Points on a hilly landscape, in no order, each with its height.
A ball rolls from a point to whichever of its 2 nearest points has the largest drop for the distance, and stops where none of them is lower. Distance is the straight distance between rows; heights are no part of it.
Zinuz: [191 107  66 103 131 105 146 123 119 110 151  90 147 165  90 113 137 108
 112  63 126 167 118]  h=21.7
dor: [130  62  69 133 140 136 121 117 151 155 146 102  97 172  80 105 126 114
  79  94 140 121 149]  h=21.2
barug: [106 194 108  94 129 151 100 152 104 211 107 172 158 117 126 134  74 135
 143 122 158 137 142]  h=43.8
Dimi: [ 55 103 113 144 107 159 138  81 179 157  98 154 108 124 111  71 155  87
 127 112 100  59  95]  h=33.0
bim: [129 151 114  93 146 153 134 157 113 197 131 173 135 129  90 140  74 132
 114 124 156 149 153]  h=39.2
pavud: [116 123 110 185 160 137 115 111 122 138 168  92  81 115 159 150  96 139
 120 201 136 122 126]  h=67.3
kefak: [188  76  86 113 105 101 129 123 146  90 165  88 128 180 110 136 153 108
 107  70 137 166 120]  h=27.2
suf: [161 140 180 116  92 125  74 137 123  94 123  81 121 134 160 172 168 120
 113 145 105 186 162]  h=61.6
zuk: [147 162 148 131 145 114  64 127  94 117 118 107 184 110 153 153 118 135
 120 130  95 162 190]  h=64.2
dibam: [156 131 113 145 171 119  87 105 100 129 163  77 144  99 152 133 105 156
 136 163  90 138 165]  h=65.8
raso: [172 116 158 133 114 116 124 111 145  45 149  70 125 135 177 169 174 121
 140 119 108 140  89]  h=48.7
Ruri: [140 118 196 105 109 136 179 173 138 101 126 186 122 139 114 166 119 136
 119 102 179 137 150]  h=24.8
guzuk: [101 187 114 105 147 130 103 151  87 198  80 169 176 108 104 113 101 120
 108 122 108 146 140]  h=47.5
tadel: [ 74 173  96 135 127 135  69  91 126 222  98 134 126  91 137  95 132 153
 118 119  77  95 138]  h=76.9
Potud: [149 119 131 135 147 150 163 155 130 136 157 140  99 137 122 159  79 140
 118 171 185 135 130]  h=28.2
tevov: [226 122 166 143 126 139 164 152 107  92 127  92  97 157 115 143 119 133
 130 164 173 167 138]  h=14.1
nolab: [184  84 126 130  90 117 170 132 135  83 132  89 110 175  84 139 156  96
 102 107 165 152 113]  h=33.2
Bireb: [ 82  84 129 145 118 137 120 130 168 129 148 156  83 137 141 133 116 143
 136 150 175  73 126]  h=34.8
pem: [147 117 137 118  98 131 107 143 151 126 123 114 106 155 101 145 147 119
  85 109 129 182 176]  h=22.9
molup: [121 166  45 108 118 128 123 120 123 220 116 162 136 120  87  84 113 149
 137 101 134 102 117]  h=48.3
Rofa: [167 158 206 120 108 117 186 155 122  77  87 147 152 152 139 165 171 117
 150 129 136 174  87]  h=49.4
geben: [ 47 112 160 139 126 145 119 121 151 176  73 183  90 105 123 136 129 130
  98 152 113 122 134]  h=53.1
Nuli: [ 85 149 169 123 130 124 146 149 120 117  90 193 135 100 129 130 132 116
 120 147 120 147 129]  h=66.3
Kasev: [213 115 139 152 145 147 188 147 104 111 142 116 105 156 106 150  91 133
 114 153 186 143 117]  h=20.6
kepof: [ 84 133  92 119 121 121  71  93 145 216 104 132 126 118 123  81 142 155
 111  79  87  96 156]  h=78.1
nadu: [ 95  76 114 152 110 127 150 107 159 125 125 112 106 152  83 103 159  64
  61  95 112 112 111]  h=23.0
voral: [163 157  83 129 141 129  98  93 110 141 173  88 157  94 183 134  92 195
 216 166 136  76 130]  h=70.1
mese: [118 103  62 126 123 152  98 110 156 222 137 135  89 156 104 108  97 162
 122 109 148 105 144]  h=21.8
rilan: [ 71 130 138 170 134 157 135 101 150  78 143  78 124  95 182  89 144  82
 130 163  57  61  97]  h=41.3
retet: [121 164 108  94 100 120 132 142 129 145 122 191 168 119 124  98 117 162
 185  76 146  92 120]  h=75.0
revid: [198 144  87 113 162 109 149 135  82 118 130 102 160 152  81 117 109 125
 127  93 115 164 130]  h=15.4
tesod: [ 51  99 137 128 118 141 144 124 154 165  82 186 109 123 108 110 152 111
 102 114 116 116 127]  h=56.5
Rumip: [109 111 130 170 129 131 146 103 133  56 164  50 128 120 157  99 141  77
 124 148  75  73  80]  h=43.6
Guke: [204 171 129 109 158 110 163 163  88 115 112 128 165 148  84 139 111 110
 144  87 133 174 122]  h=21.1
fiz: [186 179 162 104 135 125 168 165  91 134  92 147 153 133  77 139 108 114
 107 111 141 189 139]  h=27.3
Bagu: [ 66 133 148 132 129 145 130 146 147 179 112 180  91 115 143 159 102 157
 124 167 151 117 132]  h=48.4
nelir: [ 68 146  93 155  97 149 142  88 173 168 104 185 107  99 127  83 140 127
 149 124 130  59  85]  h=38.7
Garu: [ 92 107 141 189 145 140 151 120 145 123 136 118  83 116 142 142 108 114
  97 200 157 102  98]  h=43.5
sifi: [153 112 123 107 133 100  98 117 131  86 168  83 174 135 166 156 145 154
 155  87 101 134 147]  h=41.6
tuziv: [160 115  91 129 148 131  94 117 116 131 187  95 131 125 171 137  88 188
 196 153 141 100 144]  h=68.4
Lufam: [115  93 170 126  75 127 117 121 189  61 135 136 107 136 164 164 187 106
 106 112 132 149 110]  h=55.2
Vep: [145 127 113 172 170 135  95 103 111 115 165  70  96 104 152 132 115 140
 111 177  99 127 149]  h=66.5
momap: [114 118  64 140 112 140 108 109 169 171 154 143  86 135 134 109 114 167
 155 112 162  66 129]  h=21.9
lari: [152 170 173 132 111 126  62 135 109 116 103  96 152 107 146 162 157 123
 107 139  90 189 184]  h=63.0
viz: [130 126 141 174 144 123 151 111 119  61 144  80 108 109 142 110 143  89
 117 156 107 115  88]  h=45.7
revet: [ 68 105 117  92  96 121 142 138 159 158 101 185 141 128 100 101 160 113
 114  75 121 133 126]  h=55.5
soz: [152 135 216 114  85 130 192 162 136  81  98 168 126 142 128 173 158 121
 127 120 167 159 122]  h=39.5
besi: [186 119 162 129 115 129 117 136 105  98 113  48  88 155 121 135 165 105
 104 180 136 190 138]  h=13.4
Duk: [193 114 121 117 133 103  95  96 144  70 161  46 158 124 165 163 166 133
 133  93  86 150 123]  h=45.1
Tomi: [145 187  51 104 132 120 107 121  99 209 123 136 165 118 111  89 100 148
 159 105 133 119 130]  h=51.4
kisos: [149 161  97  87 145 113 122 146  96 150 120 144 171 134 111 111 101 148
 171  99 132 114 124]  h=55.0
kori: [136 167 115 146 183 106 167 118  68 101 121 103 149  96 143 102 124 117
 157 172 103 115  58]  h=76.1
zevat: [ 87  88 132 157 138 142 164 116 140 161 116 146  83 133 101 140 119 100
  85 173 161  84  97]  h=40.0
mufo: [134 106  90 105 135 101 109 116 116 103 163  89 157 137 133 118 144 143
 139  88 114 128 140]  h=37.5
feke: [132 179 190 132 131 121 142 157 102 106  96 174 142 101 133 154 117 127
 122 157 127 163 141]  h=63.5
kud: [137 128 195 121 118 146 128 165 146 119 139 181  98 126 132 173  93 158
 114 145 171 146 176]  h=37.1
vit: [153 177 126 138 197 103 146 131  75 105 130 101 173 103 160 132 117 159
 206 160 115  97  81]  h=74.0
Deru: [163 154 139  97 138 146 169 162 105 166 106 169 127 123  66 147  95 118
  84 121 154 174 150]  h=33.4
tivug: [ 71 167 131 111 132 124 111 116 102 136 101 144 164  86 140  89 152 108
 142 128  67 133 117]  h=74.3
baso: [206 121 162 121 112 128 134 150 110  82 126  78 112 165 127 154 153 126
 132 138 150 187 143]  h=6.8
Tem: [ 96  74 105 136 114 148  97 128 182 160 153 143  74 157 140 134 113 174
 144 121 177  78 149]  h=29.1
sovud: [166 147 134 146 159 126  63 107  93 124 146  65 184  93 162 156 112 149
 129 159  81 155 195]  h=65.1
Suv: [114 103 113 140 126 122 126 121 142 100 167 123 108 127 156 111 126 146
 167 142 161  66 101]  h=41.0
salap: [148 101 179 128  70 131  89 133 165  87 124  94  89 148 155 167 191 104
  88 147 128 170 130]  h=59.1
zipil: [ 90 152 146  92 104 126 124 155 131 151 100 201 157 113 138 111 116 148
 171 113 146 104 131]  h=72.4
Zar: [174  88  91 126 146 141 119 142 126 156 175 124 121 163 107 122  87 146
 127 109 134 154 173]  h=27.8
luda: [136 100 157  94  82 127 127 154 174 111 143 155 117 163 115 173 140 135
  92  76 156 168 166]  h=33.6
Tefez: [162 125 173 145 113 104 172 129 128  54 118 110 127 142 142 149 174 114
 140 125 138 144  84]  h=53.8
zez: [ 96  98 144  85  93 112 102 155 175 119 145 160 142 161 137 148 141 143
 115  63 140 146 170]  h=42.7
dogu: [107  71 132 156 102 123 195 108 151 115 129 125 114 150  67 120 164  59
  69 122 144 105  94]  h=16.2
suvu: [ 95  76  88 132 136 141 111 116 152 200 103 144  92 149  78 114 119 135
  77  99 133 119 139]  h=15.1
Vug: [121 104 135 142 143 105 143 126 123  64 153 109 122 127 149 112 131 130
 152 133 137  98  96]  h=45.4
buzin: [ 69 121 139 178 137 153 138 105 144 127 129 130  90 107 154 110 120  97
 120 188 118  78  78]  h=41.4
naf: [164 101 138 138  93 116 196 125 127  91 117 108 129 157  82 125 167  69
  85 114 151 143  79]  h=26.1
Sil: [ 63 133 130 157 128 157 130 102 142 129 113 122 116  89 158  80 147  93
 133 160  81  74  97]  h=38.4
feku: [ 79 179 104 123 138 135  87  95 103 187 102 117 159  69 140  83 147 123
 123 139  52 105 124]  h=75.8
Seb: [115 109 111 133 137 134 172 150 123 136 128 154 103 131 105 131 108 122
 102 157 172 111 115]  h=34.7
zivi: [136 129 119 143 155 136  82 121 108 148 172 105 131 112 175 158  77 174
 174 178 130 132 173]  h=67.0
Gutap: [119 142 142 121 145 101 181 131 103  84 100 146 157 125 115 116 150 109
 153 113 113 148  79]  h=80.1
mivev: [ 85  86 161 126 104 118 109 136 178  88 151 143 112 139 154 151 157 135
 124 100 134 125 150]  h=50.1
loka: [133 184 137 104 153 116 109 151  74 140 106 156 180 107 144 140  86 145
 169 140 128 130 135]  h=58.4
lege: [143 176 145 142 179 101 191 129  81  86  94 134 169 110 129 111 142 114
 169 136  94 142  69]  h=78.0
nagol: [ 72 151 174 107 116 120 119 141 123 104 106 195 160 112 150 122 135 135
 168 131 123 122 133]  h=69.4
baz: [160  76  86 154 146 144  96 112 142 154 158  96  90 158 105 118 109 134
  95 119 120 148 177]  h=24.6
tiva: [170  94  64  96 139 122 110 122 118 141 176 104 151 156 123  97 108 155
 160  92 134 117 155]  h=32.5
tak: [106 151 168 118 134 132 117 165 142 128 131 180 112 120 160 166  88 164
 136 167 161 131 161]  h=42.5
tikad: [ 63  81 115 154 120 145 132  97 165 150 112 110 103 137  94  81 151  74
  86 100  91  82  96]  h=28.0
fita: [ 93 153  79 127 106 129 129 106 146 182 113 179 125 103 110  82 133 141
 138 111 126  83 104]  h=43.7
gutam: [101 118 120  71 103 117 124 156 146 138 129 171 166 149 110 127 135 126
 114  55 135 150 145]  h=49.5
gomi: [171 112 143 148 119 140 104 131 129 127 119  71  86 145 106 136 162 105
  81 158 124 179 166]  h=17.0
gime: [156 174 143 134 158 118 133 153  86 119 128 147 141 116 137 151  84 143
 134 162 136 152 133]  h=60.9
zize: [ 56 163 159  99 117 127 142 102 128 101  93 177 168  95 163  96 154 103
 181 126  86 126 108]  h=72.3
rufe: [151 143 107 124 178 112 120 106  91 102 147  71 170 101 168 122 114 173
 206 154 115  91 104]  h=72.2

Call two points neighbours if one is among the 2 nearest of the other. Go from one point of each pair to the other, from neighbour to neighbour, staying as low as possible. Name the highest point that can't be avoided.
baso and suvu: viz
dogu and revid: nolab
baso and Sil: Garu
Sil and Ruri: Tefez

Two balls start at each pair of points below. Name the first point that both come to, or write never.
raso and Suv: suvu
voral and Tomi: never
Vep and pavud: baso
molup and gutam: never
Vug and mivev: never
